Each row is a point on a tangle of strands that fork, close into loops and nearly touch. The rows are in no order.
(in the rows, 128 means zero)
Points whose rows are less than 161 apart are linked; no others are. Some points are linked to none.
k_997: [106  94 131 151 119 178 163 165 125 140 103 149 117 128 172  95 131 149
 106 151 121 136 148 137 101  43 187 118 176 170 129 165  98 160 103 124
 179 179 137 132 135 158 166  98 106 122 188 103 107]
k_79: [133 207 173 167  96 139  94 160 138 105 151 110 158 140 106 161 124 111
 130 126 114 170 138 102 138 131 132 135 130 111 119 105 161 151  90 191
 119 113  77  85 154 158 157 115 155 149  84 157 158]
k_161: [166 103 142 117 101 116  69 117 128  95 134 112 120 113  91 164 164 151
  83 132 129 159 125 110 168 104  89 184  84 121  92  83 163 173  89 139
  70 152 161 173 158 152 127 109 129 137 110 136 104]
k_181: [119 110 139 119 113  97 141  78  76 102  81 126 104 109 134 130 122 127
 186 111 119 115 118 134  78 168 106 106  96 162 161 189 176 119 155 116
 194  79  43 157 130 107 111 199 134 164 112 172 121]
k_849: [128  64  85 129 123  89 175 152 112 127 110 183 148 132 134 113  93 109
 139 115 134  91 142 181  80 112 163  99 171 177 158 148  82 115 198 110
 172 151 121 112 119 121 146 144  99 113 142 100 132]
k_783: [108 129 118 148 188 114 114 159 161 100 142  90 128 178 103 116 122  98
 143 174 126 114 145 161 144 121 122 123 161 117 146  97 162 122 154 158
 128 113 107 116 137 169 178 148  89 118 110 134 136]
k_272: [141 166 119 114 182  72  97  69 138 105 160 114 154 158 128 147 131  58
 160 116 142  94 129 155 132 140 109 142 103  64 147  79 149  93 184 146
 121 126 129 112 136 178  97 159  99  97 129 120 127]
k_908: [138  85  83 159 161 100 117 114 101 109 109 152 126 164 138 136  62 112
 112 114 147 114 110 145 143 126 164 109  80 147 145 154  71 111 173  90
 113 122 148 134  84 141 123 128 129  73 176  98 118]
k_547: [108 144 130 101 113 138 190 138 105 150 125 149 114  59 119 109 132  96
 150  69 137 108 125 135 100 136 130  82 188 145 133 123 136 147 145 124
 202 175 107  75 115 138 149 130 125 174 115 101 149]
k_916: [176 110 133  84 135 121  91 113 179 115 150 110 122 159 140 158 195 130
 150 115 129 101 147 119 145  94 106 193  91 103 114  92 103 126 118 102
  79 150 183 155 148 160  79 103  91 114 142 131 148]
k_398: [166 112 129  95 165 149 107 125 197 130 154 102 109 146 116 141 175 150
 144 153 119 119 132 113 156 103 114 175 128 111 120 118 117 130 110  92
  70 152 191 153 140 134 109 109  88 131 121 131 138]
k_641: [145 155 119 143 173  90 130  78 131 136 176 123 164 149 128 168 106  90
 121 112 158 101 112 143 144 139 116 110 115  92 136 130 115 103 176 138
 102 132 152  98 114 178  76 135 120  91 145 121 103]
k_671: [134 176 147 101 147 105 114  94 133 115 147 101 135 122 104 153 162 123
 129 157 126 147 166 136 127 145  69 165 119 116 112  74 188 157 140 175
  90 113 126 114 137 126 127 126 130 148  69 147 110]
k_102: [ 87 180 144 172 131 162 149 178 154 148 129  97 146 132 100 104  91 117
  82 125 121 109 112 123 141 125 130  91 164 127 159 129 124  91 119 153
  98 162 150  79 114 168 146  89 154 129 138 120 138]
k_703: [141 154 164  99 101 127 151  81  89 143 120 142 139 124 119 122 141 126
 133 102 127 123 140 124  84 190  99 103 123 140 150 153 149 140 139  99
 141 138  99  90 136 113  92 100 144 158  88 122 151]
k_152: [188 112 138  82 138  96 105  80 143  99 143 106 113 153 119 161 189  97
 160  90 143 115 148 131 139 117 102 189  68 100 111  76 151 136 133 119
  98 146 165 151 136 136  90 125 103 107 131 112 124]
k_510: [122  57 128 110 118 186 150 106 110 124  70 131  90 113 121 128 153 147
 114 106 108 125 144 138 153 130  74 143  88 134 103 130 121 156 120 105
 124 162 180 124  92 110 142  86 146 124 139 115 133]
k_945: [ 83 100  89 164 136 145 124 160  85 171 101 147 119  97 150  79  87 145
 133 101 139 143 153 104 127 163 147  75 104 191 122 173  60  74 124 130
 205 139 139 179  97 110 139 155 135 124 170 119 117]
k_591: [213  82 150 103  87 123 115 102 141 123 147  99  74 128  83 159 179 120
 166  81 118 131 178 143 106 154 132 193  95 137 122  79 165 155 109  88
 117 133 147 152 188  85  68 116 139 113  75 113 155]
k_192: [ 70 124 130 158 147 137 147 160 106 131 115 119 138 150 131  89  72 157
 112 125 124 147 128 116 159 135 136  83  90 142  98 156 107  91 127 187
 131  94 123 166  95 135 123 190 161 128 136 149  75]
k_186: [121 130  43 186 190  84 132 163 129 144 176 155 131 119 135 138  86 121
 108 143 153 122 172 170 102 142 165 100 144 168 178 143  84  50 173 104
 115 101 143 136 135 123 161 105 126  81 165  90 154]
k_96: [157 144 144 122  79 125  89 114 125 116 113 131 129 134 119 170 152 155
  75 162 111 182 144  85 137  93 106 177 106 138  85  86 173 186  89 145
  72 118 117 154 154 155 142 105 126 149 112 146  82]
k_803: [168  69 137 106  82 112  95  79  89 122  99 148 102  84  99 132 136 136
 102  76 118 132 114 132 144 190  75 150  71 104 126 129 137 190 104  95
 119 132 141 139 145  78  95  93 195 145  93 132 144]
k_370: [113 150 116 126  78  83 106 129 162 132 143 132 146  97 148 175 138 184
  96 148 112 192  78  98 168 105 120 164 152  97  72  91 166 148  67 201
  49 119 116 149 133 131 134 125 169 132  83 159  47]
k_237: [ 78 128 105 136 136 114 176 133 103 164 104 125 142 125 128 108 102  91
 122 147 126  50 170 164  99 135  94 100 134 133 160 152 128  63 190 157
 138 113 118 135  84 157 123 100 139 131 144 163 146]
k_297: [144  47  90 161 152 103 149 175 130  89 137 192 154 133 127 131  80 141
 113 119 115 142 127 177 102  98 200 116 158 179 164 141  44 122 150  97
 168 170 118 108 129  90 147 148  99 102 151  74 126]
k_870: [125 107 156 150 102 118 118 134  92  92 132 128 167 172 124 133  65 108
 101 135 164 122  84  91 146  97 147 117  75 115 124 170  68 122 109 127
 102 129 131  93 105 146  96 151 142 100 171 108 113]
k_605: [111 129  82 147 109 137 152 145 118 135 150 169 146 104 146 116  56 121
 129 107 163 133 120 114  96 107 169  70 142 164 133 164  57  95 150  81
 161 157 152 101 107 129 135 123 116 124 173  64 141]
k_963: [ 89 137 108 106 122 120 107 107 133 169 133 164 126 123 122 165 134 154
  97  61 122 148  80 137 156 191  93 129 134  77 122 119 158 163 107 158
 111 107 130 136 149  42 103 124 190 140  66 145 115]
k_977: [130 189 144 163 162 148 100 169 163 132 135  87 163 155 103 123 142 114
  98 142 120 100 115 122 147 107 123 141 169 102 146 112 135 111 112 129
  94 155 155  72 140 173 140  78 108 121 136 149 163]
k_677: [118 166 117 102 169 120  66 122 190 127 156 106 136 100 148 134 158 109
 144 113 114 172 107  85 186 154  72 122 110  55  97  76 155 137 111 181
 108 127 141 164 148  79 127 179 118 151 117 150 104]
k_871: [ 66 139 152 188 111 116 148 174 113  94 120 120 169 181 121 119  77 132
 112 155 123 117 126 151 128  85 140 107 153 126 157 138 159 127 145 176
 143 126  60 105 165 173 162 146 132 139 121 158 142]
k_719: [ 68 116 141 148 113 118 161 134 102 136 113 115 167 151 140 111  68 144
 121 126 126 113 117 120 127 119 109  86  99 144 121 175 122  92 141 180
 112 109  98 145 123 143 110 183 159 139 159 167  99]
k_481: [133 170 116  87 177 126  64 146 226  94 153  93 124  91 162 120 165 119
 154 148 100 169 120  78 162 124  93 117 116  67 107  85 146 140 108 150
  71 120 128 155 152 132 145 139  75 156 125 149 124]
k_253: [172 132 154  78 107 114  67 123 176 108 192  94 129 115 110 164 166 103
 145 106 126 154 145  99 130 139 119 164  93 103 109  94 173 140 111 147
 112 138 131 156 217 115  99 153 122 152 133 131 149]
k_90: [119  64 124 112 108 161 100  86  78 130  50 147 109  92 124 119 155 168
 107  76 110 112 107 134 139 177  55 148  78 102 118 138 128 183 124 105
 131 148 162 125  90  78 132  90 187 144 106 141 137]
k_208: [111 136 118 198 174  91 123 178 146 126 149 129 159 135 147 115  67 185
  90 208 154 138 116 124 129  94 206 120 151 140 169 136 104  83 135  94
 109 106 118 113 146 152 125 126 144  91 176 107 138]
k_51: [104 174 166 179 120 145 119 173 116  87 134 102 155 164  76 152  94  95
 118 121 122 122 119 131 136  98 132 125 161 114 156 129 162 150 104 185
 153 121  65  80 158 173 181 147 128 136 108 153 158]
k_760: [ 64 106 109 176 140 164 134 179 105 143 122 145 121  85 146  76  99 140
 137 127 141 160 148 124 122 116 180  81 135 197 123 170  39 103  84 153
 201 140 140 171 108 106 178 145 143 129 174 103 110]
k_276: [164 118 110 109 116 119 155  71  72 152  96 141 108 138 167 150 107 103
 114  70 132  94  83 126 141 186 115  94 100 130 143 159  97 103 140  80
 153 139 146 109  83 131  74 151 125 116 146  99 103]
k_298: [189 103 167 118  86 114  77  63 103  93  66 140 119  98 103 134 116 135
 131 120 106 158 164 105  81 141  91 141  66 132 116 156 156 193 136 105
 137  95  96 130 103  98 132 114 171 174 109 146 122]
k_691: [129 147 114 166 205  85  82 148 155 108 148 124 159 119 176 142  97 218
 121 203 143 132 109 131 129  90 219 169 123 125 164 139 107  83 122  56
  98 132 111 127 151 141 136 118 109  69 188 106 151]
k_500: [ 76 129 141 144 126 118 167 128  95 131 111 105 155 148 126 112  92 121
 104 133 138  85 150 154 126 135  82  90 116 118 143 156 155  90 182 160
 112 117  93 135 111 164 113 129 143 134 132 162 126]
k_176: [125  33  77 184 111 110 128 156  82 129  83 156 109 120 158  87 110 133
 123 148 118 125 190 170  89  98 146 120 142 176 148 157  66 107 163  96
 179 163 152 184 118 145 181  98 118 115 209 122 122]
k_382: [126 100 142 123 114 114 144  72  66 134  84 128 109  94 172 134 133 118
 178  90 116  99  76 127  93 188 105  95 131 159 171 180 140  98 142  91
 215  91  59 154 128 129 101 190 146 167 121 159 133]
k_388: [105 109  93 115 142 122 196 110  92 165 105 143 111 123 128 108 115  78
 135 134 123  67 162 166 112 161 118  99 130 136 168 135 125  58 190 122
 168  96 132 145  84 131 116 138 108 123 126 124 134]
k_260: [109 122 156 116 127 115 147  95  85  97 117 122 124 130 117 137  98 112
 175 113 111 131 155 147  92 150 109 108 102 161 137 178 195 160 148 146
 170  92  43 133 134 118 138 187 139 164 109 141 126]
k_63: [104 148 134 125 168 165 130 144 150 114 159 106 111 137 114 163 131  84
 174 127 113 168 112 121 161 142 113 118 144 105 107  94 184 168 119 188
 139  96  89 118 129 108 171 167 122 147 105 134 120]
k_353: [117 147 110 119 103 168 151 135 124 157 152 155 121  97 114 102 112 101
 119  94 150 144  87  89 152 159 140  89 118 122 122 153  66 113  80  92
 150 149 174 120  94  80  96 151 133 136 123  70 150]
k_845: [209 109 155 104 116  82 118  73 125  94 145 114 101 153 119 149 184  92
 182  83 152 124 173 130  97 137 126 188  86 122 106  71 172 124 138  97
 128 126 132 131 169 121  88 143 113  93 111 121 142]
k_986: [ 90 164 109 135 128 172 161 156 135 144 161 152 133  81 121  86  83 110
 125 101 152 139 115  99 118 136 139  58 147 143 135 148  89  83 124 110
 152 158 163 107  98 107 131 129 136 140 142  70 155]
k_704: [143 172 146 125  95 175 157 143 145 156 135 128 123 130  89 127 183 139
 103 116 130 121 177 158 103 133  89 143 166 142 129 109 147 161 123 123
 119 143 127  57 138 145 128  47 137 140  92 125 175]
k_889: [153 150 150  99 127 172  80 193 199 124 177 102 135 111 133 126 166 151
 151 161  79 128  91  85 169  95 169 154 135  95  96 136  95 130  77 115
  93 129 145 155 177 119 131 119  83 148 132 173 161]
k_341: [ 71 129 105 151 170 160 142 152 117 171 113 131 114 124 127  94  89 137
  96 114 130 137 147 115 150 179 133  66 119 165 135 156 104  83 142 141
 154 110 150 169  98 109 111 160 131 118 129 133 115]
k_338: [111 155 152 110 106 130 121 122 120 101 154 111 150 145  94 145 112 105
 134 120 149 173  97  89 158 141 108 112  72  99  98 137 142 141  90 178
 109 121 132 138 122 102 120 185 137 126 117 141  93]
k_573: [ 64 107 163 163  93 144 166 181 105 122 116 152 177 163 152  95  89 153
 104 157 137 110 111 149 109  78 173 109 171 150 144 155  99 136 139 161
 161 146  82 120 151 148 145 150 120 131 161 137 126]
k_410: [120 190 161 151  72 144  98 169 163 104 173 121 162 122  99 179 138 119
 121 139  97 175 107 104 153 144 131 141 144  94 122 100 152 151  89 209
  71 101 113 115 150 131 144 113 163 139  76 160 149]
k_799: [ 83 127 147 114 127 185 183 130 115 155 130 142 108  77 133 118 136  87
 156  77 130 140  96 117 107 164 139  86 162 148 109 128 120 156 106 133
 189 145 113 103 109  81 137 142 143 165  98 116 124]
k_266: [131  95 149 125  89 143 139 106  53 123  80 123 125  61 145 112 117  99
 185  72 145 109  59 100 125 165 130 106 134 167 129 171  83 120 112  99
 229 149 128 119  99 113 128 173 116 166 148 134 128]
k_927: [187 172 143  98 104 101  54 127 192 125 168 103 125 108  93 153 165 113
 144 125 105 166 213 115 122 159 115 165 125 117 119  64 185 161 134 162
 109 101 121 144 223 124 114 124 127 164  96 140 164]
k_183: [138  95 136  90 160 142 116  96 128  95 125 101  75 163 110 135 150  93
 157 115 130 139 138 118 159 148  75 146  85 123  99  86 183 140 124 129
 133 113 138 153 116  97 144 180  94 128 128 117  76]
k_969: [112 167 141 118  71  93 113 144 169 119 171 138 162 108 107 164 141 168
 100 125 123 173  79 108 184 132 130 138 138  83 102 120 132 146  77 207
  58 105 136 148 144 108 115 133 182 130  83 167  97]
k_336: [115 100  86 129  88 121 159 130  91 152 127 160 133  93 155 111  69 103
 148  90 150 101 114 129  89 132 161  71 154 174 145 157  76  99 177  88
 196 168 136 121 110 133 136 135 102 135 170  87 130]
k_948: [125 181 150 152  99 163 144 170 165 134 131 122 142 158 154 101 127 150
 107 182 114 150  67  66 146  55 205 154 143 102 110 120 154 154  76 140
 101 110 134 142 164 167 151 112  94 109 144 150 112]
k_9: [141  94 116 109 101 121 145  88  59 157  62 145 110  80 175 134 110 106
 161  89 130  86  59 112 118 176 116  85 140 169 153 155 107  72 141  63
 228 121 111 147  95 130 107 185 112 167 140 142 127]
k_625: [ 78 186 125 161 120 175 159 183 150 162 143 129 135  85 117  77  85 123
 107 123 139 145 120 105 121 132 145  59 167 136 139 138  90  90 120 138
 123 158 155  88 104 127 157 102 166 144 138  98 146]
k_57: [116 163 164 124 109 142 128 151 158 121 144 115 168 168 129 130 140 139
  93 175 131 156  79  83 141  78 154 144 136 108 109 123 159 134  88 139
  78 118 135 125 162 163 126 126 110 120 143 135 113]
k_868: [116 143 166 111 123 136 149  98 120 105 107 119 114 133 100 142 134 143
 159 130 107 149 174 142  79 144 117 119 130 143 117 138 192 185 152 162
 162  87  50 121 122 114 144 131 139 171  83 142 125]
k_413: [151 174 125 133 166 119  90 179 195 141 186 114 158  78 112  99 144 159
 113 149 122 143  81 100 184 142 152 109 137  86 104 153  73  80  75 127
  65 144 184 142 121 104 117 119 146 132 109 153 169]
k_507: [121 169 128 111 142 110 140 120 122 123 118  98 154 168 125 117 147 130
 111 198 142 104 157 150 135  83  93 177 141 124 116  88 181 112 147 168
  90  92 132 121 124 198 122 112  90 124 131 146 104]
k_980: [ 96 159 113 140 157 154 152 138 163 150 110  96 123 142 145 120 135 154
 101 180 100 157 115 120 165 121 113 122 151 109 115 103 167 133 126 186
  77 108 153 125 112 153 148  93 132 126 112 164  79]
k_720: [ 87 154 174 129  68 168 138 116 103 123 101 133 130 139 171 145 142 182
 112 153  93 198 122 112 109 105 149 147 133 138  92 116 154 176 113 192
 113 110  75 122 127 141 148  88 151 145 115 150  92]
k_347: [130 153 138  93 158 102  79  98 167 137 164 115 131  95 121 140 158 100
 136  94 128 157  90 107 181 167  86 123 115  37 128  81 163 118 113 153
 122 123 157 161 175  70  90 174 143 141 104 145 127]
k_886: [126 187 132 162 138 147 118 169 149 142 189 111 150 107 108  90 122 156
 107 155 159 142  89  94 138 131 169  97 126 108 108 171  59  79  82 116
  75 129 174 118 108 100 112 146 159 114 135 100 147]
k_180: [136 147 164 109 118 168 141 114 128 135 118 142 112 119 105 139 163 162
 148 136  91 156 188 152  80 121 118 132 167 141  97 101 162 214 141 167
 153  87  63  96 126 131 139  79 136 148  80 138 141]
k_179: [183 153 150  87 100  65  71  65 111 128 160 137 124 100  81 174 127 117
 119 119 132 184 158  92 130 144 102 157  78 113 111 107 179 170 126 158
  99 131 119 147 155  86 109 170 170 174  99 144  96]
k_409: [ 78 106 140 167 111 178 146 174 114 120 115 125 119 127 149  77 115 122
 119 147 119 160 106 129 129  78 199 102 133 156 109 182  73 151  74 151
 169 140 134 139 107 122 172 129 129 114 163 105 112]
k_50: [114 177 171 132  97 105 124 104 108 133 146 110 170 163 108 147 115 168
  82 140 130 141 152 121 117 122  92 116 118 114 115 144 175 147 127 171
  81 125 108  95 144 175 103 113 158 140 113 159 120]
k_518: [ 97 177 175 147  88 128 143 123 106 136 143 122 177 172 127 128 111 158
  78 148 138 149 105  91 134  90 129 127 126 122 114 137 157 142 103 160
  94 128 109 104 147 173 109 116 138 128 150 142 107]
k_678: [181 108 115  89  90 110 177  60  77  98  72 150  98 123 169 119 159 107
 187  95 139  39 139 171  64 165 141 144 118 174 156 140 128 105 161  80
 173 107 100 112  75 128 117 150 127  96 114 115 132]
k_893: [109 110 112 162 182 138 140 163 160 141 140 111 132 167 118  97 101 107
 118 169 133 117 148 169 134 116 139  98 163 149 150 123 129 105 155 138
 131 125 116 126 121 152 158 136 111 103 133 117 143]
k_320: [120 142 146 178 109 166 143 175 138 123 117 149 139 161 156  85 104 153
  85 189 132 135  71  94 138  39 220 179 147 119 129 151 128 158  77 100
 155 119 118 122 166 149 155 129  92  93 161 117 121]
k_127: [106  82  48 188 146  81 135 158 102 157 151 174 127 132 165 130  85 146
  98 154 151 147 181 157  89 131 169 109 120 178 180 152  69  64 159 104
 132 114 132 175 137 119 145 112 141  76 189 106 118]
k_229: [ 89  81 125 115 114 168 166 140 101 154  72 115 120 128 176 101 153 156
 128 181 127  95 181 155  95 106 126 137 143 166 135 136 137 131 147 148
 152 131 140 163 101 145 155  96 126 128 177 139  81]
k_975: [144 168 145 144 201 142  85 185 187 119 172 113 140 123 133 109 131 150
 156 180 126 124 109 117 132  90 186 140 173 103 124 130  88 100 116  69
 109 150 115 107 152 141 162 112  82 128 146 124 215]
k_752: [210 103 134 104  77 113 145  74  88 103  72 136 104 123 130 144 172 119
 147  92 137  86 160 143 101 149 101 158  63 132 120 139 119 140 141  69
 121 141 134  94 101 134  94  74 148 107 120 103 166]
k_628: [115 124 124 141 130 144 168 151 138 138 126 157 147 194 141 111 143 149
 102 156 151  94 146 175 116  60 153 168 193 140 137 106 128 147 125 106
 153 137 115  86 146 172 135 127  82  95 163 102 161]
k_991: [132 164 125 108 177 128  70 158 210  80 142  93 116 135 151 119 149  95
 176 158  98 140 126  89 142 107 105 125 149  81 100  91 150 142 112 154
 111 117 109 130 161 143 174 148  68 155 144 141 139]
k_59: [154 179 166 120  87 126 121 107 125 153 127 141 130 129  71 121 144 119
 105 120 112 141 186 143 100 176  95 128 140 130 128 113 155 159 141 122
 115 116 114  92 163 119 103  65 175 161  61 134 164]
k_974: [109  93  94  85 141 117  78 155 212 163 153 127 104 122 127 179 165 182
 129 108 119 117  90 134 191 117  98 171 154  90 111 118 127 175  83 128
  77 118 178 186 164  91 120 100 151 122  87 154 132]
k_711: [114  99 105  88 123 118  94 129 162 166 156 146 104 130 107 175 165 150
 112  89 134 121  92 130 177 161  96 154 127  86 125 114 130 169  82 126
  95 115 167 165 147  44 103 109 173 122  77 149 120]
k_397: [144 182 131 142 201 124  66 129 191 145 164 117 136  92 114  93 141 123
 120 120 123 128  92 122 176 153 103 109 145  69 131 125 105  80 111 139
  85 172 181 120 117 130 105 109 129 128 120 146 151]
k_168: [122 118  66 173 223 111 128 160 156 137 169 115 111 141 119 111 113 129
 130 167 143 130 151 160 122 144 154 120 155 167 169 136 102  69 160 104
 124 100 136 149 122 132 150 133 102  91 152  92 156]
k_516: [117  86 123  97 163 160 159 110 129 127 114 127  82 167 108 110 149 101
 148 123 142 123 150 150 149 147 113 130 118 144 123 114 147 128 143 109
 152 121 139 149  79  90 144 154  88 107 124 110 100]
k_576: [116  85  96  94 152 142 177 103 102 142 107 141  81 148 144 112 136  85
 148 107 136  93 162 165 130 160 112 123 122 153 140 127 132  85 153  97
 170 101 147 149  76 108 118 161  84 103 134 106 116]
k_307: [ 87  67 158 143 107 122 158 185  92 142  89 153 164 122 156 100 123 154
 131 139 122 109 117 157  96  71 182 110 185 173 141 155  94 157 142 147
 208 180 108 159 135 145 171 122 115 145 182 140 108]
k_424: [124  46  98 164 111 126 115 128  73 138  65 121 128 103 146 104 116 123
 150 120 118 105 154 144 114 126 124 100 130 166 129 171  83  95 159 107
 200 169 155 170  83 141 179 110 127 128 213 136 139]
k_650: [144 175 139  99 138 122 126 101 116 105 125  96 133 149 109 127 165 120
 135 189 158 121 194 139 114 113  85 184 133 122 100  77 183 144 130 175
 106  83 116 116 136 165 129 112 119 130  92 128 131]
k_699: [155 116  96  91 157 140  92 146 220 163 147 110  94 116 136 136 188 180
 141 157  97 122 123 111 188  98 113 157 146 105 130 129  96 141  94 102
  66 143 209 188 151 110 121  92 107 144 101 149 137]
k_321: [155 123 142  89 108 141 154  55  72 142 107 141 108 135 141 137 138 108
 136  90 131 121 115 128 119 188  88 114 108 130 142 140 156 120 143  89
 155 128 124 111  97 108  86 139 140 137 115 118 116]
k_287: [162 136 160  81 134 113 106  89 141 131 170  97 134 126 107 164 171  61
 160  95 126 157 116 101 132 174 108 132 106  79 135  98 183 114 117 124
 139 126 134 130 179 102  87 156 130 134 108 129 143]
k_420: [151 100 101 128  64  69 157 107  69 142  91 136 167 118 184 157  97 119
 177  99 135  44  89 149  61 164 139 107 145 177 180 169  79  98 217  89
 196 123  88 125 118 132 123 151 108 157 143 154 141]
k_209: [ 63 136 114 163 133 157 166 153 142 161 103  97 116 154 161  95 117 162
 105 184 100 149 136 128 140 109 138 102 149 129 118 115 167 119 136 188
 100  94 114 151 109 173 154 127 134 128 133 156  68]
k_366: [131 115 105 132 146 109 155  85  79 156 101 157 123 151 157 135  74 102
 110  91 139 101 110 134 144 166 133  88  92 135 147 161  85  80 159 122
 135 128 145 133  78 140  74 153 122  97 160 114  95]
k_558: [146 145 109 121 179  99 127  76 147 137 152 121 167 144 152 137 137 111
 122 138 157  97 149 163 154  98 125 148 109 106 117 117 105  98 165 142
  79 125 186 114  75 178  80 117 115  89 156 122  88]
k_589: [126 123 120 173 163 153 125 185 152 114 136 144 127 143 149  96 111 166
  97 202 132 152  82 133 137  33 234 165 160 140 150 153 103 133  88  88
 146 142 115 133 150 122 179 136  93  96 157 103 143]
k_193: [206  97 158 104  81 100  94  64  92 101  88 139  86 100  86 135 123 113
 127  81 117 160 141 112 112 175 105 140  63 113 113 141 161 168 125  85
 129 105 104 128 153  90  96 123 174 154  97 131 128]
k_77: [133  64 129 173 153 125 135 184 142  87 131 163 149 161 122 108  86 149
 106 157 147 133 115 166 126  74 203 144 149 163 160 139  80 136 119 108
 155 148 114 123 134 112 158 147  98 100 149  84 137]
k_32: [125 143 140 136 192 140 109 141 170  86 149  83 115 154 111 131 134  86
 179 133 106 127 133 135 148 126 117 116 165 100 138  87 176 142 142 177
 147 125 101 116 149 136 190 150  95 131 114 139 144]
k_795: [171  85 121  74  96 148 145 111 138 141 140 128  71 134  87 160 200 132
 147 100 124 101 164 136 115 137  91 201  97 134 129  97 129 156 106  82
 100 144 179 133 128  84  90  78 138 127  66 104 142]
k_757: [154 123 162 121  67 129  87 103 110  95  98 151 110 126  91 152 115 158
 101 137  93 180 161 110 106 122 106 154  87 138  89 118 176 204 115 142
  95 102  91 146 109 114 148 110 163 167 115 149  94]
k_346: [124 135 132  95 100 169 143 127 149 157 155 141 118 135 105 132 145 106
 113 103 145 142  94 107 138 162 110 111 123 122 113 135 103 132  99 106
 115 153 156 114 124  89  98 116 140 132 108 113 140]
k_204: [122 166 124 166 178 141 118 168 154 135 172 110 143 125 126  90 102 158
 106 176 143 154  99 107 148  97 177 112 138 130 134 157  83  89 101 114
  84 128 147 114 125 147 120 133 142 108 170 102 137]
k_419: [144 165 133 147 199 127  78 165 163 118 176 122 134  99 164 126 124 191
 157 190 127 131 120 107 122  82 212 167 134 123 129 151  77  81 112  39
  90 145 114 116 155 136 149 114  95 113 169 121 205]
k_716: [144 158 161 126 124 170 173 141 143 151 143 131 107 155  97 132 192 140
 116 137 129 130 165 149 103 108 115 150 176 150 101  96 156 179 113 151
 143 121 105  87 149 159 137  72 117 121 101 126 166]
k_914: [192  98 123 108  90 119 160  83  87  99  81 155  91 142 141 127 174 105
 183  63 165  74 160 156  70 134 134 156 114 161 123 132 125 149 143  64
 162 141 102  84 107 132 108 120 122  81 109 105 143]
k_222: [159  81  85 107  84  77 181  90  73 115  76 146 132 113 183 130 128  97
 174  91 123  42 110 165  67 152 137 115 138 169 179 162  93  90 197  90
 187 116  92 133  93 121 132 145  99 123 130 144 129]
k_712: [140 120  98  82 112  84 204 132  95 125 105 169 102  70 129 105 147 119
 162  63 157  70 152 162  66 129 141 100 195 155 139 118 135 131 180 102
 207 176 109  87 114 152 128 148  99 140 123  98 148]
k_777: [132 114 117  94 142 131  98  78  95 129 112 126  99 131 115 154 137 115
 129  96 119 163 120 118 153 166  63 153  78  99 101  88 187 154 128 143
 125 113 133 144 117  77 122 189 137 143  83 139  69]
k_606: [106 174 119 122 153 132 121 120 162 132 123  92 127 124 129 150 157 159
 125 166  96 144 128 123 160 132  77 147 158  91 108  78 180 143 120 195
  55 114 136 114 128 140 156  93 138 141  85 167  93]
k_167: [149 105 117 169 129 100 122 117 103  83 118 135 172 180 149 163  45 103
 110 116 160  90  82 125 154 104 179 114  77 114 126 143  62 135 156 106
 119 135 132  96 113 141 110 122 136  79 168  95 108]
k_487: [146 185 120 164 177 158  90 185 187 137 151  93 138 129 112 115 137 136
 126 171 119  98 123 105 138  83 154 134 188 101 142 118 114 105 113  79
 105 157 129  77 144 169 155  88 102 118 154 132 198]
k_758: [119  42  87 175 117  87 135 165 105 132 102 164 121 159 171 108  94 138
 105 164 121 117 187 184  84  95 165 123 130 168 170 149  62  91 171 103
 139 132 146 167 118 129 154 103 116  95 201 131 105]
k_403: [105 140 131  95  94 181 167 128 137 168 145 156 100  75 117 133 157 103
 134  73 114 154  79 111 127 196 109 110 160 114 119 104 128 148  96 107
 156 127 135 105 135  52 109 126 166 149  76 104 140]
k_421: [167  69 114 101  82 152 155 103 110 114  74 133  80 108 103 144 173 135
 124 100 123  97 159 140 127 140  86 166  78 132 114 133 116 154 128  77
 107 171 172 115 117 131 116  54 149 129 104 104 172]
k_53: [138 140 140  93 124  88  81  65  87 130 138 150 114 102 107 173 132 132
 108 105 119 178 134 106 131 166  71 148  82 100 107 112 193 182 119 135
 105  99 117 151 128  55 104 175 183 159  85 149  79]
k_796: [123 130 119 106 160 103 127  99 130 123 133 112 160 167 147 131 136 128
 118 179 155 103 143 157 154  84 108 173 123 116 107  95 159 114 155 158
  77 118 154 123  91 184  92 126  88 104 141 129  78]

How many points has the smallest loop of links through each point below? Write - if it is on no loop.
k_222 | -
k_127 | -
k_868 | -
k_606 | -
k_799 | -

A fork is a point with three links, a tip a point with one. Leave the first point through the second and follow the links. Name the first fork or tip that comes.
k_388; k_237 | k_370
k_886; k_204 | k_986
k_487; k_975 | k_397
k_209; k_980 | k_272
k_336; k_849 | k_50
